Points on a hilly landscape, in no order, each with its height.
From any point a climber steps to the highest of the 2 points nearest to it. It stops when none of these is higher. Distance is the straight distance between rows; heights are no part of it.
dad height 448: [-24  -7 -32  20  -4  42  27  42   0   9  -8  51  -8  17  -1  25 -22  10
   7  10  -4  -1  -2  -7 -29  -2 -21   3 -29 -11  -9  37 -13 -11 -19   5
  -6  11  -8  -4  -2   8   0  -3   5 -18 -18  17  -1   5  14 -13 -19  25
  28 -14]
susis height 769: [  2   3   8 -17  -4 -40  18 -26  13 -19  -1 -28  13   2  10 -17  -5  -9
  -5 -41  32  -5  -9  22   7 -13  17  26  27   6 -15  -4   8  16  18  11
  24 -41  -9 -11  -7  15 -20  10 -32   5   5   4  29   1  -9  32  -2  14
 -32  11]
Kiv height 665: [ 12  -1 -10   1  13  34  17   3 -33  17  21  26 -12  13  10   2  -7   8
  -5  48 -14  26  -9 -10   6  -3 -15   5  -5 -30 -13   9  -5 -18  -8   5
  -6  19   5  29  13 -21  -7 -17  15 -13 -21   1   0   2  14 -20 -22  14
  31  -8]
molo height 136: [ 43  -5  25  -9  30 -12  -8 -31 -25   8  18 -10   9  -1  30 -28   1  -7
 -11  43  -6  17 -13   0  44   8  15  -3  26 -40  -1  -9  15  -6  10   0
   9   1  14  46  21 -36  -6  10  15 -12   0   1 -13   6   4   2 -31   0
  25   7]
ziv height 386: [-37  -6 -15 -23  13 -16  13 -31 -10 -24  23 -32  -8   8 -13  -8  -8   8
  -2 -20  14   5 -20   5  -5   4  17  -5  29  27  10 -33  17 -17 -19 -12
  10 -14  -5 -16  -9  24  -3   8  -3  18  -1 -19  29   8   6   4  25   8
 -18  -1]
Vike height 328: [-12  10 -24   5 -17   5  14  18  19 -23  -2   5   3  -3 -13  25  -6 -10
   6 -26  53 -10  -8  20 -25   6   2 -19  17  31  20   5   0  -2  -3  10
  -7 -11   5  -5  15  33  -2  -1 -11 -21 -20  24  10 -14   4  16  -6  12
 -44 -16]
topag height 370: [  2  -3   9 -20 -21   4  22  -4  -8  -6 -11 -18 -11   8   5   4 -18  -3
  -6 -27  47   7  -5  38 -14  -2   5   8  33  40  -2   8  -9   6  18  37
  30 -24  18   1  28  32  -9  -6 -21  -9   1  20  28  -5  15  33  -2  18
 -42   0]
Vufo height 418: [-23   0 -11 -18  23  -9   2 -34 -23 -20  30 -11 -10  14  -9 -11   1   1
  -5  10  -9  14 -19 -12   9   3  10   8  14  -8  -1 -34  22 -18 -20 -13
   3  -8  -1  -1  -5  -1   0  -5   5  21  -6 -21  42  13   4 -15   8   9
  -1  -2]
Ven height 516: [-17  -4 -33  32  10  32  24  32   0   6   4  49   3   6   2  16 -12  13
   5  26 -32   7   1 -24 -15   0 -17  -1 -43 -40  -9  25  -7  -9 -19 -16
  -9  20 -26 -15 -11 -13  -3   0  10 -11 -20  -5 -13   8  -2 -24  -6  10
  48 -16]
situl height 453: [-35 -23 -16 -13  29  -9   8 -24 -13 -17  31 -12  -3   6 -16  -9  -5  11
  11  15 -28  12 -10  -9   4   4   6  -9  -8 -17  -1 -26  28 -21 -25 -27
  -2   9 -14 -19 -31 -11  -6  18  18  27   6 -35  17   7   3 -25  32  -3
  12  -5]
Kaned height 475: [-13   1   8 -34 -21  -9  -3  -9 -10  -2  -4 -41 -12  -5 -20  -1 -14   0
  -5 -43  16  -6  19  13 -16  -3  -2  11  15  51  -7 -22  -2  13   4  17
  17  -8  -1 -22  -6  33   1 -12 -20  22  12  -1  20  -5 -13   6  34 -10
 -41  14]
biki height 198: [ 16   3 -11  30   6   0  12  16  30  -2 -14  37  21   4  29  12   4  -9
  -6   8  16  -9 -20  -3   6  -2  -7  10 -10 -37 -12  34  -6   6   2   3
  -3 -10  -6  13   7 -10  -6  11  -1 -21 -23  23  -9   4   9  12 -48  29
  19 -14]
zal height 484: [-41 -28  -5   4  25  -7  11  -9  -3 -11  10 -14  -1  -3 -19  -8  -4  19
  22   1 -40   5   1 -16  -9   6   5 -15 -28  -9   8 -19  18 -17 -20 -24
  -5  15 -22 -32 -47 -12  -2  24  16  30  27 -37  -5   8   0 -12  49 -11
  19   2]
Fifav height 585: [-32 -12  -2  17 -14  -1   2  21  16  -4 -20  -7  -5  -2 -16   6   0  16
  28 -32 -19 -13  14  -4 -20   1   2 -15 -26  25  17   5  -4  -9  -4  -3
   0   8 -15 -41 -29   5   5  12  -2  15  25 -19 -18  -1   1   6  47 -13
   4  -2]
Nen height 355: [-15  17 -35  21 -17  13   9  26  33 -20  -7  36   7  -2 -10  35  -5 -15
   7 -20  50 -17  -8  11 -34   5  -2 -16   4   8  16  16  -2   7  -6   0
 -17  -9   2   2   9  26   5  -5  -6 -27 -31  37   5 -10  13  11 -28  17
 -34 -24]
Mogis height 212: [ -1  25  15  -3 -24 -13 -32  -3  22  11 -12  -7  -3  -9 -13  -5  27  -8
  -7 -33 -14 -30  28 -16 -10 -21   3  21 -20  17 -13 -15   0  28   5 -11
 -15  -7 -16 -31 -21   3  15 -12 -24  37   6  -4  12   0 -30  -7  25 -22
 -17  15]
kodu height 410: [-21  44 -21  21 -15  15 -20  -4  14 -30   4   6 -27  -9  -6  22  21 -12
 -10   9   5  -2   3 -19 -21  19  17 -19  17  14  46 -35  17  -2 -19 -23
 -43  -3   6  16  18  12  23 -28   4   5 -28   1  27  21  -9  -8   7   3
 -10 -19]
vedut height 56: [-11   5  -4  -8  25 -25  -6 -35   4  11  18  -1  11   3  -6 -20  19  -5
  -4   9 -38  -9   1 -24  24 -22   1  28 -18 -40 -32 -18  20  10   2 -27
  -9  -4 -28 -18 -33 -18  -3   7   0  29  -6 -28  17  -4 -27 -28  10  -8
   7  15]
toki height 672: [-27   2 -39  32 -10   9   3  34  30 -16  -4  35  20 -14 -12  30  -1  16
  24  -6   1 -12  -9 -16 -15   6  -6 -21 -22  -6  13  13  10 -17 -19 -28
 -25  24 -20 -15 -28   0   7   6  12  -9 -19 -19 -21 -10   2 -13  13  -4
  17 -24]
fegu height 401: [ -3  37 -14  10 -12  19 -38   7  -2 -21   2   8 -22 -16 -14  24  21 -13
  -9  15   7   2  17 -20 -14  14   5 -24  17  18  35 -33  13   3 -19 -20
 -49  21  14  22  18   4  32 -41  13  -2 -25   7   9   2  -9 -23  -1 -15
 -21 -10]
dig height 528: [-18  -7  -1  20  -3   2 -14  10  14  -4  -2  -7   2 -19 -14   3  13  18
  24  -5 -33  -7  13 -14  -7   6   3 -17 -26   1   9 -13   6 -11 -13 -21
 -14  18 -12 -27 -33 -22   6  12  15  17  27 -34 -25   3  -4  -6  49 -32
  26   1]
gof height 261: [ 13  41  22  20 -18   2 -41   2  27   2 -21   6 -20 -11   5   0  33 -23
 -22  -1  -2 -24  31  -7 -13  -1  10   1   0  13  17  -8   0  35  15   2
 -22 -25  10   2  26  -5  18 -26 -22   7  -8  20  17  16 -23  10 -16  -8
 -17   7]
Repas height 197: [  3 -11  13  15  -4  26  20  22  10  28 -28  41   1  19  11  -6  -5   1
  -3   2 -16 -12   2   5 -15 -18 -20  33 -30 -18 -33  52 -30  12  20  28
  20 -12   5   2   6  -2  -5   4 -17  -6  13  34  -9  15  17  18 -34  34
  22   5]
feko height 249: [ 18  -3  26  11  13 -14 -20 -19   2  21  -3  -9   8 -10   7 -25  24  -4
   1  17 -37  -6  11  -8  28   1   9  -7 -15 -29  -4  -8   4  11  13 -17
   4   2  -7  -4 -12 -36  -5   9   7   3  19 -18 -23   5 -10  -8  18 -31
  28  14]
Mil height 137: [ 18  29  22  16   3  17  -9 -14  -4  11 -15  27 -24  13  19 -12  26 -14
 -18  18  -6  -5   5  -3   4 -14   6  34  -2 -18 -17  16  -3  15  14  13
   3 -30  12  29  28  -6   7 -26 -19   4  -3  29  31  21  -2  13 -36  24
   7   8]
lugu height 290: [ 27 -11  32  18  -4 -13 -28  10   7  22 -18 -19  17 -18  20 -18  -2   0
   0   6 -25 -14  18   4  27  18   9 -28  -5  -9  18   8  -7  12  25  -5
   5  11   9   2   3 -30  14  20   5 -11  25 -13 -53   5  -8   7  11 -30
  31  13]
gibov height 184: [ 21  27 -13   4  -2 -14 -37   4  22   7   3  24  23 -21 -13  15  37 -12
   2   5   2 -19  13 -15  18 -21  -8   7 -11 -14  -8  -5   6  23  -1 -27
 -39  17  -5  -2 -12 -12  16 -16   1   2 -24   1  -9 -31 -35 -26 -10 -28
 -12   2]
Piro height 205: [  4 -11   6 -21  -8 -22 -19  -8  -4  12   3 -25  16 -19 -15  -7  11   3
  19 -21 -11  -9  18  -1   9 -10  -3   7 -16  14 -24 -12  -1  10   8 -13
   2  13 -10 -24 -33  -7   1   5   7  17  25 -28 -16 -23 -18 -14  49 -43
  -8  20]
dadet height 159: [ 17 -35  -4 -11   4  17  21  24 -24  28   2  12  11   8  -6   3 -25  16
  12  18 -16  20  -5   2   5  -3 -36  -2 -22  -9 -26  26 -30 -18  -1  20
  16  32   3   1 -12 -10 -17  12  20 -13  17  -4 -36 -21  22 -17   0 -11
  29   1]
dital height 673: [ 39  -6   6 -13   4 -12   4  -5  -7   4  -1   8  17  -5  20  -3   1  -9
  -4  14  24   7 -15  18  25  -6  -1  11  14 -15 -24  11  -8  -6  12  17
  13  -7  15  23  18  -8 -10   9   1 -19  -5  12  -6 -15   8  11 -33   9
  -1   2]
dum height 535: [ 15  15   8 -25   1  21 -23 -15 -39  27  10   6 -25   5 -11  -2  17  -6
 -10  29 -11   6  13 -14  12 -17 -10  25   1   6 -23 -11  -7   4   0   5
   0  11  13  24  11  -1   9 -35   4  15  -7  -2  20  -9   1 -22   0 -12
  -5  14]
situn height 800: [ 26  -1  10   5   0  25  -3  12 -20  21  -6  27  -6   3  12  -2   1  -6
  -8  28   5   9   1   8  13  -1 -14   9   3 -10 -13  24 -18  -3   6  16
   4   6  23  34  25  -9   4 -14   5 -17  -9  18 -11   0  17  -5 -37  10
  20   2]
Pek height 483: [ -2 -35  -3 -11   6  21  25  18 -32  -4   5 -11 -15  17   4   8 -34  25
  18  10  -8  34 -13   6 -10  20 -11 -27   0  20  20  10 -13 -37 -17  21
  29  26  13   3   4   7 -14   8  26 -17  29  -4 -17  -3  38  -1  10  -1
  20 -14]
zisaf height 74: [ -1 -21  34  -5  18 -35  26 -35 -12 -10  -4 -39 -21  17   8 -36 -14  10
  -1 -26 -11  19  -3  18  -2   3  27   5  11  -6  13  -8  12   0   8   9
  45 -27  -2 -15   0   4 -28  19 -15   4  45  -2  24  37  15  40  16  20
  -6   6]
dur height 606: [ 39 -15   5 -34  -1 -32   3 -20  -8  -5  12 -31  33 -17  17  -8  -6 -13
   1  -4  39  15 -13  36  33   2   3   6  30   3 -23  -7  -5   3  12  10
  21  -3  16  20  14  -3 -19  15   6 -22   4  -4  -8 -27  -3  15 -11 -13
 -23   7]
tikot height 590: [  8  12  -1 -13  14  27   2 -16 -43  25  22  19 -21  14  -3  -8   8   3
  -9  49 -28  20  -1 -18  15 -15 -10  23  -9 -23 -28   1  -3  -6   2  -4
  -9  12   1  23   5 -14   0 -31  10   5 -20  -9  14   0  -2 -27  -9   1
  15   7]
Bodif height 458: [-32  33 -11   5  -9   8 -13 -20   4 -23   9   4 -25   5 -13  10  22  -9
 -17   0 -10  -7   2 -30 -22  -1   5   4   5  12  18 -39  22   5 -22 -21
 -23  -9  -6  -8  -2  22  30 -32 -10  29 -24  -2  48  18 -14 -17   7   7
 -11  -7]
gunu height 327: [ 30 -33  29   6 -10 -18 -14  24  10  17 -19 -34  28 -21  19 -10 -20   5
   6 -10 -15  -4  12  17  23  22   2 -34  -4   5  21  14 -14   3  23  11
  15  18  12  -6  -4 -21   6  30  15 -18  36 -13 -74  -7   1  24  15 -32
  32  11]
visal height 529: [-29  -7   0  -5 -15 -16   3   2   8 -18   2 -43  -5 -14 -20  -5  -4  15
  21 -36   3  -4   4  11 -16   9  14 -19   5  43  15 -17   2  -8  -1  -8
  11   9  -6 -30 -21   9   1   6  -1  15  21 -24 -13   1  -8  12  52 -18
 -14   2]
vep height 234: [  8  40  17  13 -21 -16 -40  -9  27  -2 -11  -9 -10 -11  -2  -4  35 -19
 -16 -18  -6 -23  26 -17  -6  -8  11  10  -5  14   7 -22   5  29   7 -11
 -19 -20  -3 -12   6  -1  15 -22 -20  26  -4   5  18   8 -33   2   6 -16
 -18  10]
Gapo height 160: [ 48  -8  35   5  18  10 -10 -15 -25  27   4   2   7   2  34 -24  -3  -5
 -20  50 -19   1  -6  -2  38  12   5  -5  11 -40   5  12   3   9  21   2
   2   8  14  47  26 -30  16   5   9 -22  -4   4 -37   9   2  -2 -38   4
  40  10]
larit height 365: [-25   5   8 -13   6   3  18 -11 -14   5 -14   5 -15  21  -5 -15 -10   4
  -7 -16 -18  -9  10  -5  -4 -17  -2  31  -8  -2 -17   5   5  -2  -2  11
  11 -27 -16 -23 -21  16   5   4 -22  27   5  -2  30  11   9   5   2  16
  -7  12]
gini height 405: [  1 -22  17 -21 -14   3  30   0 -24  -3 -11 -19  -7  12   2  -1 -29   8
   4 -22  27  24  -9  36  -4   3   1   4  22  37   1  16 -18 -12  16  43
  42 -10  23   4  18  25 -18   8  -9 -12  29  14  10  -4  26  39   2  15
 -20  -2]
Daben height 393: [-19   6 -41  22  -8  28  18  35  22 -10 -14  53   3   7  -3  36 -16  -4
   8  -3  31  -6 -15  -3 -32   1  -9  -3  -7  -4   4  33  -1  -6 -19   3
 -11  -3  -1   5   7  24   2  -3  -1 -26 -36  30   9   1  19  -3 -32  27
   5 -23]
Famon height 538: [-17 -22 -14  11  11  26  21  22 -22  -8  10   7 -15  10   0  16 -25  20
  15  30 -18  26 -13 -11 -12  23  -7 -34 -12   0  27   0   5 -37 -32  -4
   5  27   3   6  -3  -1  -6   9  31 -11   6 -16 -12   7  25 -17  12  -1
  37 -18]
Nur height 753: [ -9  15 -40  33  -9  10  -9  35  40 -23  -8  37  24 -17  -2  40   0   2
  12  -3  26 -10 -10  -7 -16  14  -3 -25 -12 -11  23   9   8 -11 -18 -24
 -31  16  -6   0 -10   3   8   5  16 -23 -30   0 -28  -4   1  -2 -12  -1
   8 -27]
sol height 363: [-54  -4 -28 -16   6 -14  21 -22  10 -35  25 -38   0   0 -20  -3 -13   7
   9 -40  27  -7 -26  12 -16   2  20 -12  32  38  22 -27  15 -15 -18 -22
   1 -16 -18 -19 -23  41  -3  19 -11  15 -15 -15  16   4  -4  14  28  19
 -24 -10]
gava height 402: [-10   7  28 -15 -10   7  -1  -5 -15  27 -26  -6 -26  19  -7 -16  -7   3
  -5 -19 -24 -11  26  -4 -12 -17   0  30 -14  19 -18   2  -9   7  13  17
  17 -20  -1 -21  -6  18   8  -9 -24  27  27   1  31  17   8   5  17   2
 -15  22]
vob height 591: [-16  31  -3  17 -18 -27  -5 -13  48 -37   2 -18   6 -11  -2   1  18 -16
  -7 -41  23 -18  -2   1 -15   0  22  -2  20  18  27 -18  11  15   9 -16
 -20 -28 -10 -21  -1  15  -2  -6 -26   9 -17   1  18  11 -27  23  12  11
 -33  -5]
Taf height 441: [  7  -1  -3 -28 -24 -13 -11  -4  -7 -11   7 -35   1 -18 -15   5   0  -8
  -7 -22  40   1  15  22  -4  -2  -5  -5  26  47  -2 -22  -5  12  -1   7
   2   3   8  -4  16  18  -6 -16  -7   3   6   0   7 -25 -19   2  18 -21
 -51   6]
gota height 93: [ 23  23  -5   3  14 -11  -2 -21   7   3  10  26  10   5  10  -6  33 -13
 -10  21   2  -2 -16 -11  27 -23   1  32   7 -37 -29   7   8  15   9  -8
 -13  -7  -5  26   6 -10   0 -14  -7  -7 -31   8  21 -14 -15  -7 -40  13
  -1   6]
rerof height 551: [ 14  -2  -4  34 -21  16 -15  43  25  -2 -22   9   9 -15  16  24 -18 -13
  -8  -2  26 -14   7  14 -16  35   8 -39  12   9  46  22  -7  11  -3  13
 -14   6  14  20  31   2  34   9   7 -34 -20  29 -39   2   8  18 -33   6
   3  -8]
tuget height 173: [  9  21 -11  41  -2  -3  -7  17  51  -7 -22  38  24  -4  20  17  21 -18
  -3  -4  14 -28  -3  -7   2  -7   5   7 -18 -31  -5  24  -1  19   3  -7
 -19 -19  -9   3   5  -9   4   5 -12 -17 -27  22  -6  -2 -10  10 -35  14
  11  -8]
veb height 456: [-40   5  11  18  -1 -14 -11 -26  18 -34  13 -46 -24  -8 -10 -10   9  11
   9  -9 -20   7  -2  -5 -24  19  33 -28   2  23  44 -45  19 -12 -13 -32
  -7   0  -3 -25 -12   0  -2   9   9  30  23 -40   4  38  -6  16  55  -3
   3   1]
bem height 296: [ 16  33  23   1 -21  10 -29   9  12  12 -23   6 -26  -2  -7   1  16 -24
 -21  -8  17 -13  31   5 -23 -10  -2   8   7  32   3  -1  -9  38  20  26
  -6 -23  24   8  43  11  15 -31 -23   5   3  40  27   2 -13  17 -20  -1
 -39   9]
Mes height 329: [  6  14  18  -7 -22   8  -3   8   6  12 -22   0 -16   2   1  -3   1 -18
 -12 -17  33  -5  15  27 -24  -9   3  11  16  30  -4  14 -15  23  28  37
  15 -28  24   7  39  18   3 -16 -31  -8   6  39  26   3   0  29 -19  12
 -34   8]
lemel height 91: [ -1 -38  15 -34  33 -39  20 -44 -26  -6  19 -46  -3   8   4 -31 -22  16
   4  -7  -8  29 -17  23  17   9  22   1  13  -9  -1 -19  16 -17  -6  -2
  44  -8   0   1  -6  -9 -37  23   9   4  46 -12  16  22  19  17  20   7
  -3   9]
poka height 190: [  8 -17  -6 -38  -3  -8 -15  -2 -26  15  12 -23  13 -14 -19   3   0   4
  13  -3   4   7  10   5  17  -5 -16  -1   2  21 -31 -16  -8  -1  -5  -1
   1  24   9  -1 -14   0   1  -5  13   7  12 -24  -7 -38  -7 -26  35 -41
 -17  13]
fosez height 119: [ 26 -24  16 -22  33 -16   9 -37 -23  -2  27 -20   7   8  21 -24  -8   4
  -1  33  -5  33 -25  10  34  10  11  -4  24 -33  -5 -18  15 -19   6   3
  23   3   8  34  10 -33 -27  15  25  -7  15  -6   5  10  14   3 -15   9
  14  -1]
ridur height 568: [-25  33   1   1 -28  -7 -14   1  36 -16  -5 -20 -14  -2 -20  10  10 -12
 -13 -48  21 -23  15  -9 -41  -1   5  -2   9  42  22 -24   7  25   5  -7
 -22 -20 -15 -29   0  32   7 -19 -32  26 -13  14  29  10 -33  14  17   6
 -45  -5]
dor height 417: [ 10   9 -10 -25 -13 -19  -6 -13   1 -31  23 -34  11 -24 -11  13   4 -18
  -5 -20  55   3  -1  24   0  10  10 -16  40  38  14 -30   1   4  -1   4
 -12   3   9   5  20  23  -3 -13   2 -15  -9   7   6 -27 -21   4   6 -12
 -59  -1]
tero height 486: [ 18  26  20 -22 -14   0 -42 -16 -25  14   6 -23 -22 -12  -7  -4  17  -8
 -15  11  -5   2  27 -10   7   0  -1   4  15  27  -3 -32  -2  10  -2  -1
  -7   8  19  14  22  -1  17 -30   4  12   3  -2  15  -6 -13 -20  13 -32
 -19  12]
kuzu height 199: [ 20  21  -4  -6  11  -3 -25 -13  -5  23  11  20  10 -11  -6   2  36  -5
  -2  28 -20 -11   8 -23  31 -18 -12  17 -10 -23 -26  -5  -3  17   5 -22
 -28  20  -6  10  -9 -14   9 -20   7   3 -26 -13  -8 -27 -26 -35  -6 -32
   8  10]
fuvun height 176: [-11 -26 -13 -24  -3  19   9  19 -30  16   5   4   9   1 -22   9 -17  15
  18   5 -10  12   1   2   1  -7 -25   0 -13  14 -25  11 -20 -14  -8   8
   4  26  -1 -12 -17   5   2  -1  15   3   8 -20 -16 -32  14 -27  24 -24
  -1   3]
Serar height 408: [ 21 -27   5  10   7  -2   4  20  -6  -4  -2  -3  14  -1  24   1 -22  14
  -2  18   2  14 -13  -1  12  30  -7 -32   6 -12  27  10  -2 -20  -5  12
  11  15   9  14  13 -18   2  28  27 -24   8   0 -42   3  19   4 -16  -4
  37 -12]
duko height 515: [-30  35 -16   9 -20   9  -7   7  27 -19 -10  11 -13   5 -19  19  12 -11
 -11 -28  12 -30  12 -18 -37  -3  -1   1   0  29  15 -19  13  18  -7  -8
 -35 -16 -10 -16   0  31  21 -25 -26  24 -21  20  35   6 -18  -5   0  11
 -32 -10]
leban height 223: [  9  -6  22  -5  -1 -10 -15  -6  -8  30  -9  -8   3   0  -6 -16  15   2
   9  -4 -29 -12  16  -9  13 -12  -3  15 -27  -3 -24   2  -9  12  15  -5
   9   0  -6 -20 -22 -18  -2   4   0  18  29 -20 -12  -1  -8  -9  30 -33
  11  21]
fabuv height 67: [ -7   4  -3 -20  16 -21   5 -23   6  13   0   8  20   6  -7 -19   9  -5
   1  -9 -21 -16  -1 -12  26 -30  -9  38 -10 -32 -45   5  15  11   7  -5
  -8 -11 -29 -21 -34  -4  -2  15 -14  24 -13 -17  16 -19 -20 -16  -2   2
  -6  15]
pizi height 587: [ -3 -16 -32   3  16  26  30  17 -22   9  24  27   5  12  -2  12 -21  16
   9  38 -17  29 -15 -16   1  -3 -22  -1 -21 -45 -19  15   1 -18 -18  -8
  -5  29 -14   6  -6 -16 -12   4  23 -10 -24 -10 -11  -1   5 -29 -14  11
  36 -16]
noz height 305: [ -5 -34   7  -6  18   6  43  10 -15  15 -11  18   0  22   4 -11 -24  15
   3  -1 -26   6  -7   2  -5 -15 -15  18 -27 -24 -14  33  -9 -16   2  17
  24   1 -16 -19 -15   1 -23  23  -7   6  23   6  -4   9  25   1  -7  27
  16   1]
piruv height 163: [  1  14  22  21   0  17   4  -2   7  22 -31  32 -17  18  13 -12  10 -12
 -13   1  -9 -15   9   5  -9 -23   0  37 -14 -14 -21  29 -12  18  24  22
  15 -35   7  11  19   0   0 -11 -35   5   6  36  24  23   5  22 -34  30
   1  12]
zom height 461: [ 15  -8  -2  18  -5  18  -7  35  -4  -7  -9   6   0  -4  15  14 -20   2
  -1  15  11  11   0   3  -6  31  -1 -33  14   9  33   7  -3 -18  -8  12
  -4  15  19  22  21  -5  20   5  19 -28  -9   6 -28   0  23   4 -16  -2
  21 -13]
mevut height 442: [ -2 -30   5 -16  -6   1  27   9 -26 -13   5 -28  -5  12   6   0 -26  18
  17  -6  20  30 -16  25  -1  13   2 -23  23  31  12   4 -13 -26  -3  27
  36   3  18   4  14  16 -18   8  12 -22  21   2  -8 -10  31  20   7   5
   0 -11]
Fadad height 335: [-33   7 -27 -13 -10  -3  22  -3  21 -31  15 -22   6   0 -17  15 -11  -7
   6 -43  54 -11 -19  16 -22  -3   9 -13  34  40  23  -9   5  -4  -6  -3
  -2 -16  -7 -12  -7  43  -8   1 -20  -3 -27  11  16 -17  -4  13  13  21
 -52 -14]
toma height 652: [  2   9 -28  33 -21  16 -23  43  42  -7 -20  30  19 -27   5  34  -9  -3
   1  -7  22 -17   9   3 -21  25  -3 -37  -5   0  39  18  -6   0  -4  -9
 -34  19   4  12   9   0  24  10  16 -31 -23  17 -45   4   6  10 -20  -4
   2 -16]
sug height 191: [ 42  -4  23  10  13  20 -19   2 -23  48   4  17  12  -2  19  -5   1   1
  -8  55 -33 -10   8  -7  35   8 -11  -5 -11 -34  -5  21 -15  15  20  -5
 -11  31   5  37  14 -29  13   0  19 -17 -15  -5 -56   1  -7 -22 -23 -13
  52   9]
mava height 235: [ 16 -20  -4  32   5  15  27  28  23   9 -17  37  13  22  23   5 -15   9
  -6   5  -2  -5 -18  -5  -8   0 -20  15 -31 -36 -13  48 -20   1   0  21
  21  -6  -5  -1   4  -8 -17  24   0 -19   1  26 -23  18  14  11 -41  39
  33  -9]
zafi height 371: [ 22 -38  15  -4   3 -15   7  16  -2  -3  -2 -28  14  -4  19  -7 -24  12
   9   4  -4  19 -13   8  21  27  -3 -34   5  -5  20   1  -2 -15   5  11
  24  16   5   4   0 -17 -11  36  27 -18  34  -6 -48  -2  15  16   2 -16
  27  -5]
mizel height 333: [-18 -22   6 -12  17  -2  33  -9 -20  -1  -2   1  -2  22  -3 -12 -15  12
   4  -4 -17   7  -9   5  -2 -11  -1  13  -5 -13  -7  10   2 -16  -4   8
  19  -9 -13 -12 -12   5 -16  15  -9   8  14  -5  18   7  21   0   5  21
   1  -2]
sobu height 444: [ 13  37  10  -5 -10  22 -45   2 -19   9   0  -6 -34  -9 -13  10  21 -16
 -23  22  -5   2  30 -13  -6   3  -2 -10  12  29  21 -30   6  13  -8  -3
 -31  13  20  22  32   1  31 -43   3   6 -13   7  12  -2 -12 -24   1 -24
 -21   2]
Fugo height 110: [ 28  32  13  11  15 -10 -13 -27   2  -8   5  13  -5   2  23 -11  32 -20
 -20  23   9   2 -14  -9  29  -8  18  23  20 -28  -5  -8   9  14  11  -3
 -10 -26  10  38  26 -14   8 -18  -5  -8 -24  22  24   5  -9   6 -45  17
   1   7]
tol height 271: [  8 -31   2  19  15  19  41  26   0  13  -7  28   2  22  12  -1 -24  19
  -1  16 -26  12 -13  -7  -5  -5 -31  13 -44 -40 -12  45 -20  -5   3  15
  21  18 -15 -12  -6 -11 -26  26   5 -10  15  15 -22  16  18  -2 -22  34
  37 -11]
das height 666: [ 16 -20   8 -23   3 -35  20 -24  -3 -16  10 -30  21  -9  17 -14  -8   2
   3 -20  41  12 -21  33  19   1  12   7  30  10 -14  -1  -3  -5  13  13
  34 -22  12   2   5   8 -31  17  -6 -13  16  -3   6 -13   8  27  -7   5
 -22   4]
fugi height 492: [-36  -7  -2  -3  -3 -21  -6 -20  10 -29  19 -59  -7 -19 -10 -10   2  14
  21 -22   0  11  -1  12 -15  25  30 -27  11  39  33 -39   8 -18 -10 -22
   4   8   1 -18 -12  -1  -8  12  14  17  25 -29 -12  13 -11  16  57 -11
  -5   1]
lam height 104: [  3 -38   8 -33  47 -23  27 -40 -28   1  29 -19  -5  16   1 -30 -11   9
  -4  20 -18  33 -22  10  22  -1  12  14   6 -40 -15 -15  19 -20  -1  -8
  29   1  -4  13 -10 -19 -36  18  10  12  29 -12  27  16  15  -2   1  20
   4   0]
dite height 674: [-11  10  -1   6   1 -38   7 -20  31 -29  -2 -12  16   1   7 -12  10  -8
   2 -36  13 -16 -10   4   8 -11  20  13  13  -9  -3  -7  13   9  10 -10
   6 -33 -18 -21 -17   1 -12  14 -23   9  -5  -8  22   5 -14  18  -4  17
 -17   4]
tufat height 219: [ 26   8  10   8  10   3 -23  -2  -9  29   1  13  12  -9   9  -9  22  -4
  -1  34 -22  -5   7  -7  29  -5  -7  -3 -10 -22 -12  11  -8   7   7  -8
 -15  15   5  18   0 -28   7  -5  13  -7  -9 -11 -27  -8 -13 -22  -6 -22
  27   9]
Megib height 600: [-38 -11 -35  18   0  23  17  21  -4 -17   5  21  -2  10 -15  18 -13  23
  24   8  -7   7 -10 -14 -24  11  -5 -25 -13  -2  22   2   9 -31 -29 -19
 -10  18 -10 -11 -20  10   6   5  15  -5  -7 -17  -4  -3  15 -17  24  -2
  23 -24]
Tafe height 79: [ -3  17 -18 -13  15 -12   9 -15  10   0   8  23  23   6   1  -4  15 -11
  -9  -3   4 -14 -13 -10  24 -31  -5  42   1 -37 -41   6  13  11   4  -7
 -18 -11 -23   0 -22   4   3   0 -18   9 -35   1  26 -23 -15 -19 -33  19
 -14   4]
sut height 436: [ -3  -3  21 -27 -20   3  -8   1 -19  28 -16 -12 -13   5 -18  -8  -7   1
  -1 -23  -7  -8  28   6 -11 -16 -12  21 -11  39 -23   2 -19  13  14  21
  21  -5   4 -17  -9  17   3  -9 -18  21  32   1   9  -8   4  -1  27 -19
 -25  22]
suv height 144: [ 17 -25   0  -1   0  33   3  34 -28  31  -1  15  -5   7  -3  12 -26  12
   5  34 -16  21   0  -2   1  13 -32 -15 -14  -1  -8  30 -26 -18  -6  20
   7  36  21  12   5 -10   2   1  31 -21   7   0 -42  -8  24 -17  -8 -15
  38  -2]
Bodo height 164: [  6  21 -10  26  -7 -10 -15   9  33  -6 -14  30  15 -14   3  11  25  -9
  -2  -6   0 -23   5 -10   5  -5   2   5 -14 -13   0  14   1  15   1 -15
 -25  -8 -10  -5  -7 -12   6  -1 -11  -2 -18   2  -2  -5 -17  -3 -13  -7
   4  -5]

For each start below, name the point where the climber stops.
Repas: Kaned
fegu: Kiv
ziv: Fifav
dadet: feko
Daben: Kiv
lam: tufat
lugu: Nur
bem: Nur
Pek: Nur
duko: susis
tuget: Kaned
fabuv: Kaned

Call two points neighbours if one is among the 2 nearest of the other. Go from one point of each pair to the other, from neighbour to neighbour, staying as high as possible. Name the lowest point that can't be avoided.
Kiv and susis: dur
situn and Fifav: Vike
Kaned and tufat: Bodo

For each start below, name every point that the climber comes to, in order.
sol: ziv, Vufo, situl, zal, dig, Fifav
piruv: Repas, mava, tol, noz, mizel, larit, gava, sut, Kaned
kodu: Bodif, duko, ridur, vob, dite, susis
zisaf: mizel, larit, gava, sut, Kaned
Vike: Nen, Daben, dad, Ven, pizi, Kiv
